A landscape with many valleys, sampled at points; each row gives a point and its height.
From any point a ball rolls to the lowest of the 2 points nearest to it. It stops when none of these is lower. Distance is the straight distance between rows; heights are no part of it.
Q_995: [141  87 140  88 145  75 125 140 143 143  85 129  66 116 101 111 122 152
 140 123 120]  (h 190)
Q_745: [185  57 144  73 154  67  91 122 142 117 117 100 114  89  96 117 137 116
 128 155  83]  (h 274)
Q_368: [149 122 131 137 114 131 107 126 157 122 133 118 140 168 116 105 158 137
 128 140 171]  (h 100)
Q_192: [129 138 115 155 104 125 143 153 141 127  92 158 161 151 153 129  97 156
 186 109 166]  (h 368)
Q_9: [127 147 147 119 145 142 158 138  91  93  79 161  82 119 162 162 100 103
 146 121 140]  (h 510)
Q_942: [148 148 110 113 111 166 117 170 135 103 125 124 203 125 131 156  70  97
 143  97 183]  (h 587)
Q_525: [ 85 149 116 104  89 137 132 139 120 137 109 121 175 112 135 201  74 104
 167 115 212]  (h 77)
Q_948: [116 159 108  91 124 103 173 164 108 160  82 169 111 104 121 117  48 134
 140 112 131]  (h 251)
Q_67: [118 134 118 117  95 135  99 130 156 155 176  84 192 150  75 138 141 121
 108 126 201]  (h 279)
Q_111: [ 72  97 140 108 103 115  87 128  74 125 151  99 136 166 122 158 136  86
  84 135 213]  (h 671)
Q_291: [ 91 101 137 125  79 146 116 103  99 152 147 113 125 143 106  99 181 137
 124 140 134]  (h 317)
Q_894: [183  81 138 136 166  85 105 148 150 131 131 123  86 103 135  87 138 143
 143 124  56]  (h 427)
Q_492: [110  77 154 112 151 152 112 122 132 105  87 117  56  92 131 123 184 158
  93 104 152]  (h 481)
Q_364: [144 174 113 150 138 146 134 140 166 133 145 139 186  90 181 178  75 110
 180 117 110]  (h 563)
Q_372: [122  88 153 141 137 135 120 100 137 129 139 142  82 116 124 104 175 165
 119 118  37]  (h 463)
Q_324: [ 79 112 134 113  96 118 113 147  75 114 104 121 126 165 127 153 119 104
 127 120 226]  (h 674)
Q_283: [158 162 118 187 165 140 141 148 103  99 164 142 122 123 202 127 138  93
 143 122  60]  (h 504)
Q_996: [132 114 156 121 160 167 133 142 115  94  86 155  59 102 151 140 145 123
 103 110 143]  (h 495)
Q_702: [108 119 101 130  85 127  92 152 174 166 119 115 196 122 107 136 103 160
 158 112 197]  (h 165)
Q_216: [177 115 109 121 151 120 137 194 121 152 126 169 110  96 153 104  76 105
 138 105  94]  (h 548)
Q_665: [134 172 118 129 156 138 143  88 146  99 153 131 149 162 162 146 170 100
 107 171 123]  (h 652)
Q_147: [172 137 110 131 125 144 127 192 140 133 121 148 162 107 148 119  59 110
 150 109 142]  (h 568)
Q_85: [109 103 131 136 135 117 144 145 124 124  88 175  72 148 145 104 126 163
 149  99  89]  (h 260)
Q_413: [139 141 116 149 113 154 138 115 141 140 167 145 160 142 144  90 147 136
 136 133  60]  (h 502)
Q_531: [127  91 120  89  99 127  99 121 116 122 107 146 139 148 141 119 120 101
  98 143 124]  (h 377)
Q_554: [ 89 118 122  99 119 114  96  94 109 132 177 101 152 168 118 162 171  80
  67 160 187]  (h 666)
Q_389: [179 108 126 124 158 146 100 135 119  92 135 131 119 122 139  95 152 104
  76 142 101]  (h 440)
Q_2: [193 154 135 166 142 130 102 145 139  96 140  97 148 139 118 104 105 114
  95 150 150]  (h 350)
Q_768: [ 97 109 128 135 103 145 134 126 109 111  99 167 113 167 162 106 151 145
 155 116 107]  (h 301)
Q_335: [129 119 131 114 112 112 108  83 164 159 157 116 143 137 114 130 158 127
 106 168 104]  (h 306)
Q_921: [128 158 148 124 139 155 154  96 103  81 114 149 111 126 180 178 130  85
 158 132 116]  (h 525)
Q_436: [148  69 154 112 146 131 105 110 126 115 113 103  83  83 108  85 185 166
 120 124  54]  (h 450)
Q_674: [134 152 146 121 100 181 144 120 128 140 154 133 152 118 111 158 127  97
 132 131 153]  (h 243)
Q_651: [114  57 144  89 173 127 123 130 133 112  74 124  46  64 135 111 166 176
 102  89  94]  (h 470)
Q_542: [154 168 136 184 115 156 147 133 118 104 118 131 158 140 136 120 115 142
 164 130 157]  (h 402)
Q_891: [103 169  77  87 113 176 130 106 154 132 174 124 227 119 143 171 141  89
 138 131 144]  (h 615)
Q_841: [ 87 168 136 181  84 137 149  87 131 140 134 124 163 158 137 140 144 162
 168 141 125]  (h 201)
Q_95: [122 137 138 114 133 122 109  92 146 110 145 123 127 169 140 165 168  98
  86 171 168]  (h 660)
Q_504: [119 195 107 119 124 183 173 114 107 124 178  88 188 145  76 138 144 100
 110 148 168]  (h 357)
Q_575: [106  86 160 102 120  97 113 121 122 155 100 117  65 126 101 144 141 135
 126 139 170]  (h 137)
Q_253: [147  87 129 168 185  89 121 168 126 119 126 148  47 103 157 102 126 162
 128  89  43]  (h 401)
Q_759: [202 101 127 127 146  94  82 159 147 112 122 100 135 120 118 100  91 114
 105 144 123]  (h 290)
Q_732: [128 155 157 189 127 150 157 120 122 119 137 155 113 130 147 135 117 148
 167 114  75]  (h 591)
Q_193: [107 134 132 104  92 139 133 131 137 163 121 146 149 112 129 173  86 107
 148 129 155]  (h 172)
Q_191: [138 120 129 166 141  83 141 158 162 152 136 163 105 127 146 123  70 160
 165 101  65]  (h 331)
Q_35: [ 98 129 119 181 188  85 169 164 104  97  92 174  41 135 142 111  94 200
 137  66  73]  (h 132)
Q_84: [129  94 153 101 124 142 132 127  90 142  91 146  73  87 112 119 112 125
 108 129  87]  (h 609)
Q_473: [137 133 125  93 148 149 116 122 110 106 175  83 153 170  53 127 178  94
  46 121 168]  (h 285)
Q_716: [145 149 131 149 114 131 122 123 189 163 149 130 163 120 129 141 105 146
 146 138 127]  (h 366)
Q_180: [132 185 103 150 161  74 188 182 111 149  90 172 103 107 146 110  39 153
 154  95 112]  (h 167)
Q_43: [ 75  97 137 136  66 129 113 128  95 186 152 111 154 136 103 117 141 136
 152 129 187]  (h 292)
Q_304: [180 171 130 203 142 134 126 150 128 107 138 116 152 127 155 105 103 126
 137 145 125]  (h 394)
Q_317: [134  40 142  63 148 110 107 128 126 116  93 121  71  89 110  96 187 155
 136 105  89]  (h 460)
Q_863: [140 109 143 160 119  98 114 117 169 133 111 133 110 165 121 106 157 173
 157 129 144]  (h 187)
Q_240: [159 188 104 131 161 147 156 107 167 149 186 119 177 123 111 136 136 105
 100 175 106]  (h 382)
Q_408: [131 104 118 118  90  90  84 129 187 170 121  87 173 120  97 125  99 156
 143 138 163]  (h 218)
Q_254: [110 144 117  91 175  83 176 152 110 141  77 179  36 107 111  91 111 167
 124  83 112]  (h 240)
Q_499: [ 89 126 123 161 150  99 169 146 114 103 103 192  79 162 156 133  90 175
 167  83  70]  (h 206)
Q_134: [100 117 116  93 106 107 142 150 107 148  77 160  99 141 123 120  94 134
 138 119 157]  (h 283)
Q_915: [132 173 123 196 140 114 159 124 102  81 112 136 149 135 197 144  81 132
 204 109  90]  (h 324)
Q_370: [125 171 135 175 164 161 144  92 126  90 134 105 105 134 139 105 184 152
  93 162  95]  (h 207)
Q_700: [100 121 123 146  94 135 141 131 109 106  88 157 135 178 154 126 148 145
 178 114 180]  (h 336)
Q_226: [117 121 142 108 121 173 113 105  88 107 146 106 123 138  95 132 176  96
  67 140 153]  (h 325)
Q_576: [125 111 118 101  98 107  86 102 177 175 171  80 184 122  86 129 142 131
 110 155 150]  (h 263)
Q_384: [116 132 128 127 112  94 155 145 139 175  94 153 110 108 114 119  51 163
 155 113  96]  (h 291)
Q_393: [ 87 156  75  93 116 148 139 100 151 147 188 120 205 165 128 141 178 101
 115 156 155]  (h 628)
Q_484: [156 125 135 168 150 144 128 116 136 125 160 128 111 124 127  73 175 158
 121 129  43]  (h 480)
Q_93: [130  89 159 100 109  97  93 119 143 157 141  93 113 129  79 149 132 114
 114 141 183]  (h 74)
Q_153: [142 166 118 187 147 104 168 175  98 115  86 161 119 122 175 126  55 141
 182  98 114]  (h 258)
Q_55: [162 116 119 190 173  64 125 189 139 152 152 150  74 117 162 122  93 139
 144  96  60]  (h 369)
Q_349: [ 89 146 123 166  69 153 139 110 117 160 150 114 188 149 111 126 153 152
 167 134 184]  (h 257)
Q_78: [110 124 147 146 142 168 119  89 118 101 116  95  89 111 118 100 199 156
  70 147 117]  (h 268)
Q_104: [121  89 164 102 118 108  91  82 114 145 148  82 111 112  76 151 162 108
  76 168 148]  (h 140)
Q_336: [141 176 135 186 131 145 157 129 154 135 164 148 160 115 166 155  99 134
 183 110  84]  (h 579)
Q_843: [ 93 110 138 132 178  92 166 143 120 124  74 161  22 106 112 109 122 206
 131  68  85]  (h 196)
Q_234: [122 109 126 105 162 156 111  92 126 100 141  72 107 121  89  95 226 142
  52 148 141]  (h 238)
Q_563: [108  84 139  90 114 154  99 122  79 105 102 132 103 132 122 133 152  98
  76 133 152]  (h 351)
Q_305: [167 141 137 116 155 132 128  92 169 151 181 113 126 122  93 131 167 111
  92 169 117]  (h 346)
Q_711: [137 181 137 125 133 198 170 101  99 113 164 120 137 120 104 137 160  91
 112 145 131]  (h 304)
Q_8: [157  86 113  86 132 125  82 108 113  96 131 117 154 150 109 108 152  90
  53 150 119]  (h 408)
Q_949: [ 98 161 144 171 115 149 138  84 112  99 118 116 121 161 141 123 180 150
 127 155 132]  (h 109)
Q_333: [104 104 129  97  93 106 101 164 108 140 114 105 146 152  88 152  83 106
 112 107 222]  (h 678)
Q_550: [172 154 112 159 165 152 126 131 104  92 155 132 142 125 173 102 148  92
  91 155  73]  (h 474)
Q_352: [ 97 154 117 117 111 125 160 125 121 135  99 165 146 109 175 171  53 116
 172 121  82]  (h 560)
Q_133: [ 98 101 106  67  93 112 120 152 149 193 117 143 149 106 110 155  79 119
 138 112 172]  (h 224)
Q_835: [162 134 113 158 150 127 134 176 113 129 148 169 126 111 193 126  96  92
 147 113  68]  (h 527)
Q_382: [125 163 127 112 121 150 152  96 129 112 130 139 165 108 181 193  89  82
 181 126 114]  (h 543)
Q_686: [100 187  90 129 122 152 162  86 130 105 154 110 187 171 148 129 164 114
 139 163 135]  (h 640)
Q_763: [141 133 153 144 118 140 133 123 122 134 116 144 110 117 139 134 105 124
 125 140  93]  (h 601)
Q_369: [112  84 160 112 135 111  87  92 114 121 137  51  93 111  74 120 207 140
  82 155 159]  (h 186)
Q_375: [ 90 102 104  59 100  66 132 149 116 184  93 134 111 123  97 117  85 136
 134 120 171]  (h 256)
Q_747: [164  81 136 101 118  80  96 134 152 138 107 101 119 120  96  99 114 141
 135 146 118]  (h 234)
Q_876: [127 162 102  93 111 175 132 126 127  95 148 122 213 126 148 174 106  74
 155 107 167]  (h 602)
Q_154: [161 141 119 115 131 131 111 127 159 123 175  85 169 164  71 109 153 115
  91 137 178]  (h 217)
Q_993: [132 194 114 153 113 154 142 108 169 147 165 102 196 121 117 141 119 133
 133 154 134]  (h 321)

For each start below, name the point where the ball stops.
Q_304 => Q_93
Q_336 => Q_436
Q_542 => Q_35

Call two points neighbours if one is among the 2 nearest of the other. Go from one point of each pair to the other, from neighbour to neighbour, staying as low as possible. Name the highest point that can't be avoided.
Q_948, Q_525 => Q_134
Q_368, Q_702 => Q_67
Q_93, Q_949 => Q_78
